Each row is a point on a tangle of strands that fork, close into loops and nearly touch. The rows are in no order.
(in the rows, 128 means zero)
Two points are linked if the straight distance between their rows is under 111.
K53: [146 152 136 122 119 156 135  91  95 136 134 155  55 113 131 130 133 163
 173 163 135]
K3: [ 97 122  45 138 165 113 123 145 156  92 120  76 100 159 151 147 142  59
 104 147 126]
K790: [ 63  97 110 143  55 108 126 134 102 150 103 129 109 128  98  81 102 151
  92 119 199]
K953: [ 66 143  83 138 128 144 146 137 146 122 118 123 118 146 107 125 125 118
 117 112 189]
K710: [170 167 151  99 166  97 100 130 127 111 160 196 199  94  83 142 128 159
 145 147 101]
K758: [161 125 164 102 102 116 131 185 158 162 117 165 179 113 154 142 120 163
 135  91 124]
K248: [ 92  97 132 171 146  87 139 100 152 182 119  81 153 195 169 103 115  83
 164 120 110]
K247: [153 167 169 119 123 140 120 129 122 103 131  66 160 120 103  85 173 131
  78  97 154]
K548: [198  87 176 141 135 128  83 119 117  91 138 131 158 101 169 132  88 147
 127 137 106]
K641: [ 63 137  56 152 149 128 145 152 155 108 103  77  88 190 112 155 132 105
 140  82 165]
K5: [123 140 115 124 121 137 147  98 120 121 161 204 133  88 144 162 119 129
 124 145 147]
K785: [157 124 118 115 175 161  86 120 190  92 152  90 157 142 103  70 117 103
 140 132  83]
K506: [152 131 184 146 112 146 146 119 132  96 184 114 153  95 133 140 134 143
 131  85 152]
K98: [138  97 118 132 160 151 122 126 204 120 160  87 178 153 131  75 125 103
 126  94 104]
K814: [105 121 106 150 110 136  99 129 106 132 103 106  99 125 145 123 136  80
  68 190 119]
K576: [150 169 137 135 126 161 150 128 103 113 176  86 126  81 117 164 132 142
 129  97 132]
K223: [176 147 175 112 114 142 128 161 142 130 134  76 121 131 121  83 140 120
 137 123  83]
K148: [122 107 118 144 105 151 122 137 126 149 125 111  95 116 166 189  81 106
 137 124 103]
K260: [163 122 193 144 119 108 118 127  84  55 137 136 164 100 105 119 171 157
 105 143 174]
K258: [134 173  76 117 184 144 119 109 101  90 124  61  90 139  91 163 144  85
 132 144  85]
K151: [171 119 177 134 122 139 116 149 128 132 116  62 160 120 125 102 132 132
 104 109 112]
K769: [150  80 170 145 131 120 118 113 154 179 142  94 172 134 171 118  89 133
 152  90 101]
K209: [134 178  95 101 195 126 117 119  97 127 103 101 113 132  75 173 139 117
 136 153  65]
K240: [ 75  95 123 125  76 121 133 166 133 175  98 109  78 184 119 140  98 121
 156 106 128]
K140: [153 111 108 118  75 144  98 118  71 128  92 147  65  99 174 162 104 151
 119 163 119]
K802: [126 140 162 113 125 126 144  96 153 116 170 214 115 102 164 134 145 132
 127 147 128]
K639: [ 66 141  78 122  97 143 147 128 114 140 115 173 112 113  97 129  88 151
 147 102 168]
K810: [ 71 119  61 151 124 136  97 122 134 121 122 103  70 131 150 138 125  58
 107 184 140]
K800: [151 155  89  76 170 113 137 114 155  85 174  98 148 107  97  79 179 102
 117 121 108]
K544: [152 132 129  91  93 128 135 168 131 163 120 152 149  80 166 176 100 143
 121  95  95]
K311: [168 135 137 109 136 152 116 121 122 138 140 128  87 104 180 164  95 118
 135 134  84]
K918: [177  64 165 168 131 123  99 110 130 136 124 109 182 116 183 148  92 134
 121 109 102]
K836: [131 146 138 154 159 150 131 139 155 120 119 152 179 134 117 119 131 129
 119 126 153]
K115: [ 88 158  85 123 135 144 118  69  80 123  81 173 101 136  69 109 129 155
  98 152 159]
K322: [138 162  66 105 188  98 149 158 166  83 122  93 115 154 130 126 146  72
 107 138  84]
K403: [150  92 188 181 117 157 130 101 117  98 181 118 141 103 155 124 140 124
 104 112 161]
K444: [134 172 139  88 122 128 172 108 129 156 134 152 107 114 108 102 177 135
 134 153 115]
K471: [121 177 147 144 184 167 145 105 132  97 168 139  96 141 111  95 148 125
 149 146 149]
K361: [166  76 212 113 106 113 121 120 137 118 130 150 127 139 190 105 149 177
 158  96 132]
K142: [131  93 137 139  75 145 112 130  59  98  62 104  93 138 122  91 152 177
 126 146 165]
K433: [ 94 100 141 134  94  99 147 136 155 215 124 110 119 176 154 145 101 144
 162  97 136]
K375: [140 143 113 146  95 137 106 159 105 141  93 105  81 131 116 169 108  98
 128 133  90]
K667: [162  94 219  77 110  99 114 128 150  91 129 193 104 114 199 118 152 166
 150  99 120]
K987: [ 64 122  57 126 139  94 145 176 165 136 101  76 129 178 117 174 114  86
 135  88 168]
K431: [136 169  84  99 144 119 149  97 112 131 161 190 151  65 126 183 121 135
 139 131 117]
K411: [180 151 172 105 127 108 120 157 129 104 123 169 198 100 115 135 118 166
 144 107 138]
K389: [156 124 100 114 108 136 117 111  62 121  88 192 121  74 129 152 119 142
 125 184 123]
K15: [128 135 119 127 146 138 132 163 175 141 131 106  93 186 162 116 115  78
 151 146  71]
K957: [104  72 121 172 129 118 118 120 135 166  89 154 161 149 157 172  69 136
 142 106 162]
K741: [155 144 172 112 130  73 114 109  75 101 133 167 161  80  79 139 182 158
 123 152 141]
K459: [145 156 117 115 101 143 130 148  99 128 127  69 117  90 117 161 135 112
 107 124 119]
K765: [139 153 127 136 148 131 110 128 105 114 111 139 157 108 112 117 143 126
  87 153 131]
K901: [134  97 152 160 128  90 136 119 140 189 109  90 200 179 158 122  99  95
 161  82  89]
K726: [125 170 159  97 100 153 167 118  97 150 146 142  65 133 124 105 167 141
 147 151 152]
K733: [160 116 155 156 108 139 122 116  64  84 110 130 116 105 124 135 164 166
 135 156 167]
K976: [155 168 127  79 146  93 128 135  86 142 114 141 165  98  61 164 173 164
 115 134 124]
K220: [ 95 133  87 118 100 141 107 102  42 103  77 146  83 125  73  95 122 151
 103 141 141]
K816: [138 168 108 171 169 171 121 127 121  81 115  83 107 142 106 169 118 113
 126 115 119]
K147: [130  75 129 139  92 141  90 128 103 160  73 139  53 147 174 145  94 138
 130 162 112]
K503: [161 109 186 130 116 149 132 129 119 132 128 124 107 137 172 118 123 170
 164 115 138]
K298: [104 166 101  74 166 110 177 115 138 148 132 171 130 140  84 131 178 138
 147 147 126]
K620: [ 90 139 103 112  89 128 143 177 156 161 107  91  65 191  99 127 136 100
 149 125 111]
K945: [ 75  97  72 144 120  78 170 160 172 154 136  60 139 153 148 155 118 103
 125 103 161]
K255: [100 135 147 116  99 112 164 136 182 124 168 187 137 118 159 112 149 121
 116 121 133]
K70: [ 87  88  98 131  34 109 139 139  93 170 107 140  81 122 124  99  93 147
 108 126 155]
K266: [ 98  95 119 141  85 140 141 136 128 130 123 198 120 109 140 149  75 164
 144 109 195]
K408: [202  99 171 131 132 128  70 112 151  86 160 178 187  93 137 111 120 136
 129 139  99]
K700: [117 131 155 173 164 176 138 126 139 123 154  86 107 149 132  96 128 119
 127 126 135]
K604: [133 157 104  83 135 114 149 128  99 144 111 204 168  77  82 176 140 150
 120 144 117]
K370: [ 97 105 122 176 110 134 156 146 138 184 103 119 151 152 141 163  93 137
 154  95 159]
K242: [172 159 155 107 161 157 107 115 139  97 154 102 117 125 116  69 119 117
 146 148  70]
K168: [131  94 162 167 158 162 147 111 183 136 164  99 108 171 164  70 126 117
 145 124 145]
K490: [134 179 143 100 159 108 117 115 160  85 167  90 170 120  78  73 185 118
  96 110 137]
K138: [156 183 121  93 146 121 113 127  66 137  90 104 116 125  60 151 152 141
 125 156 102]
K308: [122 166  86  93 225 108 139 100 119 124 149 169 165 134  93 135 162 150
 137 169 107]
K313: [133  74 157 139 107 144 113 113 117 161 106 137  76 148 185 136 102 170
 157 119 143]
K870: [ 97  93 168 155 115 112 160 129 183 159 169 173 160 132 175 112 135 130
 124 105 159]
K812: [143 165 101  94 210 100 112 127 158 112 163 182 189 105  92 115 129 145
 144 159  82]
K843: [159 127 151 104 100  96  94 124 172  91 177 158 197  75 111 111 124 119
 102 125  90]
K686: [125 118 135 181 165 173 118 139 128 115 116  97 106 162 121 147 105 114
 135 131 122]
K760: [129  92 132 178 140 135 110 153 125 121  94 153 180 120 137 157  95 140
 107 112 173]
K69: [121 113 126 122 133 120 166 143 199 140 178  91 170 133 149  91 131 101
 127  72 128]
K256: [148 144 140 107 122 113 114 146 142 111 127 174 180  91 123  98 155 108
  81 161 101]
K122: [115  85 189 155 116 117 148  95 171 144 186 131 134 150 167  85 144 123
 144  89 142]
K662: [145 140 106 129 123 114 102 114  81 126  89 146 121  91 112 145 145 117
  76 189 116]
K517: [114 173 134 137 205 141 150  79 121  76 175 140 132 126  78 131 172 134
 127 137 159]
K174: [100 100 112 159 163 119 139 137 183 161 126 100 114 213 164 113 124  67
 147 134 105]
K521: [ 89 172  98 128 186 145 132  81 105 107 118 164 121 129  66 132 154 150
 114 132 173]
K663: [ 91 103 100 128 108  92 164 143 182 168 173  78 152 140 175 122 130 112
 133 103 141]
K567: [172 159 125 117 161 158 117 123  86 117 141 132  97  95 129 157 119 141
 157 167 106]
K677: [116 176  87 116 137 128 161 163 156 130 123 101  97 177 129 135 138  78
 147 128  92]
K859: [ 83  82 116 118  26 108 109 162 108 190  87 125  74 167 131 125  81 138
 128 119 111]
K63: [112  83  97 121  46 135 102 140  48 105  51 134  97 136  99  79 117 164
 117 127 144]
K346: [ 39  73  89 145  78  95 128 142 134 175 115 111 137 139 124 121 105 108
  80 129 176]

A fork is a point with three links, a tip a point with one. Leave the first point through the second and follow the links. Name the first fork or tip that comes.
K945 / K663: K800
K15 / K174: K765
K726 / K444: K544
K785 / K98: K266
K115 / K220: K976
K604 / K431: K700
K758 / K411: K403
K667 / K361: K662
K765 / K256: K677

A piece is all that can be reached along the links. How many separate loops has the piece of each point below (a circle has one, a figure eight two, a Y none), and how many tips (points with one link)?
K308: loops 0, tips 2
K140: loops 2, tips 2
K115: loops 2, tips 0
K641: loops 0, tips 2

Name the points in between on the shortest way along the links from the first point to the second, in order.
K69 / K266: K663, K945, K987, K641, K953, K639
K604 / K168: K431, K5, K802, K255, K870, K122
K375 / K308: K148, K311, K567, K53, K726, K444, K298
K548 / K677: K918, K769, K901, K248, K174, K15
K957 / K769: K760, K836, K765, K256, K843, K408, K548, K918
K142 / K255: K733, K260, K741, K976, K604, K431, K5, K802
